Points, in no order, along strands that fork, close into loops and pass close to each other.
In the rows, zero is written as 100.
Points whose rows are less than 97.9 apart are linked; no others are.
k91: [145 152 124 108  84 116 103 100  93 116  74  94 106  86  98 118  85  89
  83 104  67 117]
k996: [124 105 101  96 105 101 122  61 110  70 151  81 108 106 105  98 116 101
 116  73  87  93]
k217: [106  98  97  69 116  95 111  98  85 118 101  88 115 115 113 169  90 105
 146 135  76 112]
k263: [ 95  93 154 139  93  82 104 119 133  99  83 166  88  63 100  86  45 101
 104 120 131 111]
k155: [ 56  78 101  76  77 144  45 103  79  83 121 111 121 127 152 123 108 115
  81 122  53 105]
k425: [144  99 110  84  90 101  93  93 104 109 114 132  89 101  91 105  87  62
  95  80 120 101]
k581: [104 131 113  99  86  67 108 105 112 108 128  93  84 106  91 107  74  81
 173  78 105 126]
k251: [ 95  76  33 107  97 151 142 107  94  43  95  62 126  98 160 102 159 134
 105  90 101  78]
k749: [103  95  52  93 113 102 104 145  88 118  42  85 112 113 119 138 148  65
  85 156 143  74]
k673: [ 79 130 125 118  92  74 104  91 111 109  96  54 131 109 105 122 104 104
 152 113  54 131]
k695: [122  92  63  87 125 161 160  80  68  62  75  89  83  94 132  97 108 121
 110  79  65  78]
k310: [ 93 115  93  96  94 136 145 147 107 117 119  59  84 114 109 113 132 157
  79  89  92  69]
k176: [119 113 124 107  95 103 111 136 150  89  95 112  99  79 101  43  96  93
 116 142 161 118]
k522: [ 83 133 106 125  61 111  80 146 128 121  97  97  95 103  93  64 139  86
 118 118 145  91]
k344: [ 83 102 109  87  98 100  84  87 109 103  99  59 147  95 147 142  84 134
 146 127  70 118]
k82: [119 121 135 129  60  51  47 124 147  79  83 140  89  79 100  79  25  75
 114 104  99 113]
k830: [113  52  85  67  99  89  72  80 103  95 157 120  99 128  86  94 103  81
  52  89  80  79]
k675: [101 116  93 126 130  44 109 124 109  58  98  77 102 170  85  79 103  80
 122  80 123 105]
k630: [105 122 133  88  80 132  68 149 112 139  88 116  80 129 105 119  91  76
  70 103  90  99]
k294: [ 99 103 129  91  83  95  68 111  79 138 103 123  89 122  93 116  86  67
  89  87  78 118]
k602: [ 68  72  90  96 112 137  66  66  73  58  92  84 110 104 126 115  76 148
  70  84  26 103]
k942: [ 71  95  95  97 116 120 135 136  92 130 114  86  74 119  76  74 136 129
  70  88 112 101]
k995: [102  98 105  70 106 108  87  55  81 129  96  85  74 105  96 119  61  69
 160  42  75 137]
k918: [ 76 105  91 101  77 101 116 112 130  53 116  63 122 131  80  55 134 129
  92  90 140  87]
k106: [101 121  95  86  91  91  93  23  83  88 125  68  91  90  86 115  80 103
 159  46  81 117]
k796: [ 90 108  69 119 114  79  93  77  86 123 160  65 104 116  95 109 103  53
 128  56  73 130]
k780: [118 138  97 112 110  56 111 154 115  91 100  99 105 146 102  81 111  67
 145 110 135 122]
k337: [ 96 140  86 125 107  68 116 109  91 136  78 100 101  76  83 163 100 114
  98 124  76  63]
k116: [ 93 134 115 133 102  68 101 134 117 134  79 116 109  68  84 117  82 117
  72 150 110  71]
k129: [106  83  63 102 103  83 112 158 141  90 102  40 127 133 122 113 123 124
  86 123 125  61]
k398: [ 79  62  80  85  98 150  59  86  53  66  89 112 128 107 152 127  84 121
  86 121  42  77]
k281: [119 109 132 131  88 116 113  57  97  88  78 127  98  40  75  81 107 105
  72 109 110 104]
k840: [139 116  85  91 121 131 134  74  81  97  90  83  98  82 100 106 153  78
  92  82 129 104]
k309: [ 93 109  75 113 117  86  98  62  59 145 118  85  92  85  77 132 119  64
 129  60  83 140]
k156: [102  79  65  78  70 109  99 147 147  76 136  54 117 141 113  72 131 119
  94 115 156  74]
k873: [139 139 139 111 111  75 128 107 121  90  69 100  71  99  68  79  79 106
 110  74 120 123]
k772: [ 85 128 147 114  35  78  68  92 128 112  98 146 109  78 100  87  82 107
 121 121 106  95]
k128: [100 139 144 110  95  88  99  97 107  71  68 106  73 100  78  36 107  91
 134  71 115 145]
k674: [ 86 102 117 119 100  76  62 115 110  90 103 115  91 100  87  20  96  64
  85  95  92 159]
k362: [ 79  67  95  93 110 100 122  90  86 142 130 138  85  89  76  85 126  78
  68  86 138  93]
k437: [110 121 104  67 101 135 148 135  98  99  82  77  80  99 124 119  88 167
  84  96  57  70]
k150: [104  57  85  75 118  51  79 106 106  92 131 116 113 123  94 114  61  95
  91 110  95  88]
k410: [134  99 143 155  83  98 135 104 138  92  78 161  90  62  92 108  47  88
 122 111 157  90]
k579: [ 76  52  84  64 138 109  96 104  71  65  87  96 120 138 101  86 108 100
  63 115 111  96]
k726: [135 134  62 101 102 133 120 122  72  92  73  66 112 100 132 132 120  94
  88 108  55  81]
k866: [ 65 129 108 111  77  80  54 105  94 125 112 106 114 104  90 107  92  92
  76 109  72  95]
k114: [ 76  62 122  61  98 136  92  74  87 101 117  99  98  87 102  83 100 125
  93 109  72 134]
k230: [123 129  90 118 128  79 129 120  83 144  86 108  66  98  83 160  99 113
  98  84  92  85]
k367: [115 129 138 115  62  79  59 123 122 100  97 121 114  98 102  94  50  63
 123 137  89 118]
k964: [ 72 101 111 105  88  70  90 120 106 125  90 137  74 114  72  78 113  77
  67  92 134  89]
k444: [ 97 136 119 149  51 105  92 153 140 100  94 142  73  84  99  89 128  73
 133  98 167  88]
k96: [107  75 117  74 113 113 110  98 122  87  86 122 122  73  82  59  91  92
 102 134 149 126]
k409: [ 95  59 106  72  91 124  90  44  58 104  54 158  99  84  96 118 116  99
  62  93 101  61]
k33: [102 120  92 106  72 130 113  66  69  86  68  85 123 105  92  84 161  96
  84  85 140  76]
k450: [ 97 122  96 122 118  93 118  87  87 144 119  83  89  79  70 110 113  83
 124 115  73 138]
k302: [ 93  92  45 103  86 134 129 147 120  76  99  30 131  97 141 105 144 138
  95 127  96  84]
k871: [113 111 122 139  81 102 127 148 153  90  64 142  71  90  80  58  99  88
 117  99 182 111]
k453: [ 95  98 102  86  88  65  75  86 101 138 104 111  87  88  99 128  35  73
 152  73  99 112]
k78: [ 97 105 105 113 101  82  79  99 113 113 150  90 107 117  79  63 107  51
 112  78 100 143]
k643: [ 67  77 100  81  76 124  75  64  80 111 118 126 118  76 107  83 129 100
  73  99  72 117]
k605: [ 58  43  74  70 137 138 107 132  78  93  89  99 112  99  99  81 122 133
  48 124 105  87]
k946: [ 72  56  54  83  97 129  90 138 109 111 101  77 116  82  89  75 128 106
  68 139 129  88]
k573: [ 89  81 134  58 111 119  90 113 106 122  98 112  87  96 104  88  70 140
  88 120  91 115]
k894: [119  85 103  78 141  69 118  91 104  44 103  95  97 143  79  65  95  87
 105  82 133 106]
k533: [ 83  49  77  86 136 122 112  44  84  70 122  60  83  74 119  96  63 140
 102  33  41  95]
k137: [ 87  82  88  96 111  75  71  45  86  84 118  92  88 130  85 122  70  84
  96  32  70  85]
k219: [115  73 129 108 111 128 112  76 100  95  83 118  98  48  84  43 103 101
  56 118 127 131]
k267: [104  65  80  79 126 102 122  62 103  60 141  68  97 102  98 115  78 140
 113  62  67  89]
k151: [ 64  74  89  75 141  95  91 124  65 108  70  96 113 132 110 116 117  83
  94 140 116 115]
k492: [ 93  74  68  99 109  58  75  78  98  80 134  70 116 138 104 142  82  93
 109  87  71  98]
k171: [ 86 133 110 121 110  97 104  45  88  95 108  56 116 115 108 139 105 121
 158  70  78 134]
k115: [127 109  97 116 117 102 107  62  89 114  97 105  81  40  78  91  84 114
  67 100  67 107]
k628: [131  92 113 102 104  73 119  69 110  90 126 105 109  78  85  99  99  91
 113  98 113 107]
k506: [ 81  80  66  99 123  74 101 133  82  96  75  86 132 126 114 118 128  93
 109 159 141  79]
k986: [124  60  93  70 121  75  73  59  80  67 125 103  88 147  86  92  90  55
  79  62  84  83]
k433: [110  83  91  91 109  80  89  52  86  98  82 103 103  72  78 106  67 116
  43  89  50  84]
k77: [ 84  71 111  96  84 108  90  64 109 130 120 155  88  67  95  73 132  77
  63  95 114 125]
k105: [125 123  64 106  90 106 108  71  79  62 110  64 121 109 121 132 129  88
 122  90  70  83]
k777: [120 108 131 155  78 117  92  63 113 128  79 160  93  56  90 110  97  69
  90 109 123 127]
k750: [139 129 103  97  86 135  88 141  87 122  78  80 106 101 122 142 108  69
  80 108  88  95]
k464: [143 160 139 130  89 101 115 117 116 132  74 105  74  84  83 112  78 105
  97  90 109 100]
k243: [108  92 133 106  79  49  90 116 134 102  98 139  65  70  78  89  19 108
 124 109 104  93]
k644: [ 92 116 123 140  99  88 112  55 105 123 103 148 107  32  84 112  87  86
 132 124 137 120]
k641: [ 90 121 139 107 115 103  82 123 105  90  75  94 100 106  93  42  98  90
 115 112 105 147]
k355: [ 64  92  92  99  81  99  36 111  86 115 123 107 128 118 119 115  94 109
  54 123  47  67]
k736: [123 154 119 102  87  74  97 135 122 120 115  85  82 145  93  96  95  75
 129  80 111 114]
k810: [108  87  84  87  88  84  71  71  86 126 123 105  97  91 110 157  74  81
 151 113  80 106]
k231: [113 109 112  57 108 120  95 128  95 103  73  86  84 127  98 111  72 135
  76  91  59  89]
k768: [137  88  74  86 154 136 141  68  60  91  75  76  83  82 111  99 131  81
  97  84  76  99]
k685: [ 91  70  62 128 137 134  95  53  63  60  93  69 118  82 139  92  83 126
  92  60  22 100]
k393: [ 91 130 118 128  67  74  94  89 120 113 128 136 125  55  99  97 102 100
 140 129 132  97]
k704: [ 51 120  98 117  99  76 107 140  98 130 118 111  75 128  81  99 130 115
  88  95 111  83]
k527: [ 93 102  97  81  98  77 120 157 130  86  96  93  94 124  89  88  92 131
 113 120 166  48]
k978: [104  78  96  79 112  89 138 115 119  62  91  95  97 144  80  61 110 133
  95  97 169  78]
k770: [ 85  60  92 106 117  96  96 122 111 110 112 126 118  57  87  71 105 109
  73 148 142  86]
k424: [121 105 100  82  91  76 108 159 143 102  99  76 117 135 123 116 104 120
 123 145 139  57]
k713: [ 79  65  93  89 101 125  86  37  55  95  85 142  88  74 117  92 121 107
  62  91  48  88]
k540: [ 99 114  90  94 115 112 129 111  91 168 124 110  55  76  88 132 105 103
  99  96  79 104]
k2: [113  84 104  73  84  85  63  54  65  91  67 142 114  88  91 103  75  86
  50 113  86  75]
k571: [ 60 119 104 113  90 119 112 131 117  86  99  53 107 159 113  80 149 141
  83  83 134  89]
k456: [119  89  40 118 111 160 146  82  85  56 106  87 100 108 177 109 133 138
 116  72  66  83]

How many points has the smallest loop of links through each point below? Write - if it is on no loop.
k533 -> 12
k77 -> 11
k995 -> 8
k726 -> 8
k492 -> 5
k918 -> 6
k713 -> -

A fork is a point with three links, a tip a point with one. Leave the first point through the second and follow the links. Name the first fork or tip that comes.
k540, k450 -> k750
k410, k263 -> k281
k91, k464 -> k116
k777, k644 -> k410
k866, k355 -> k996
k77, k362 -> k643
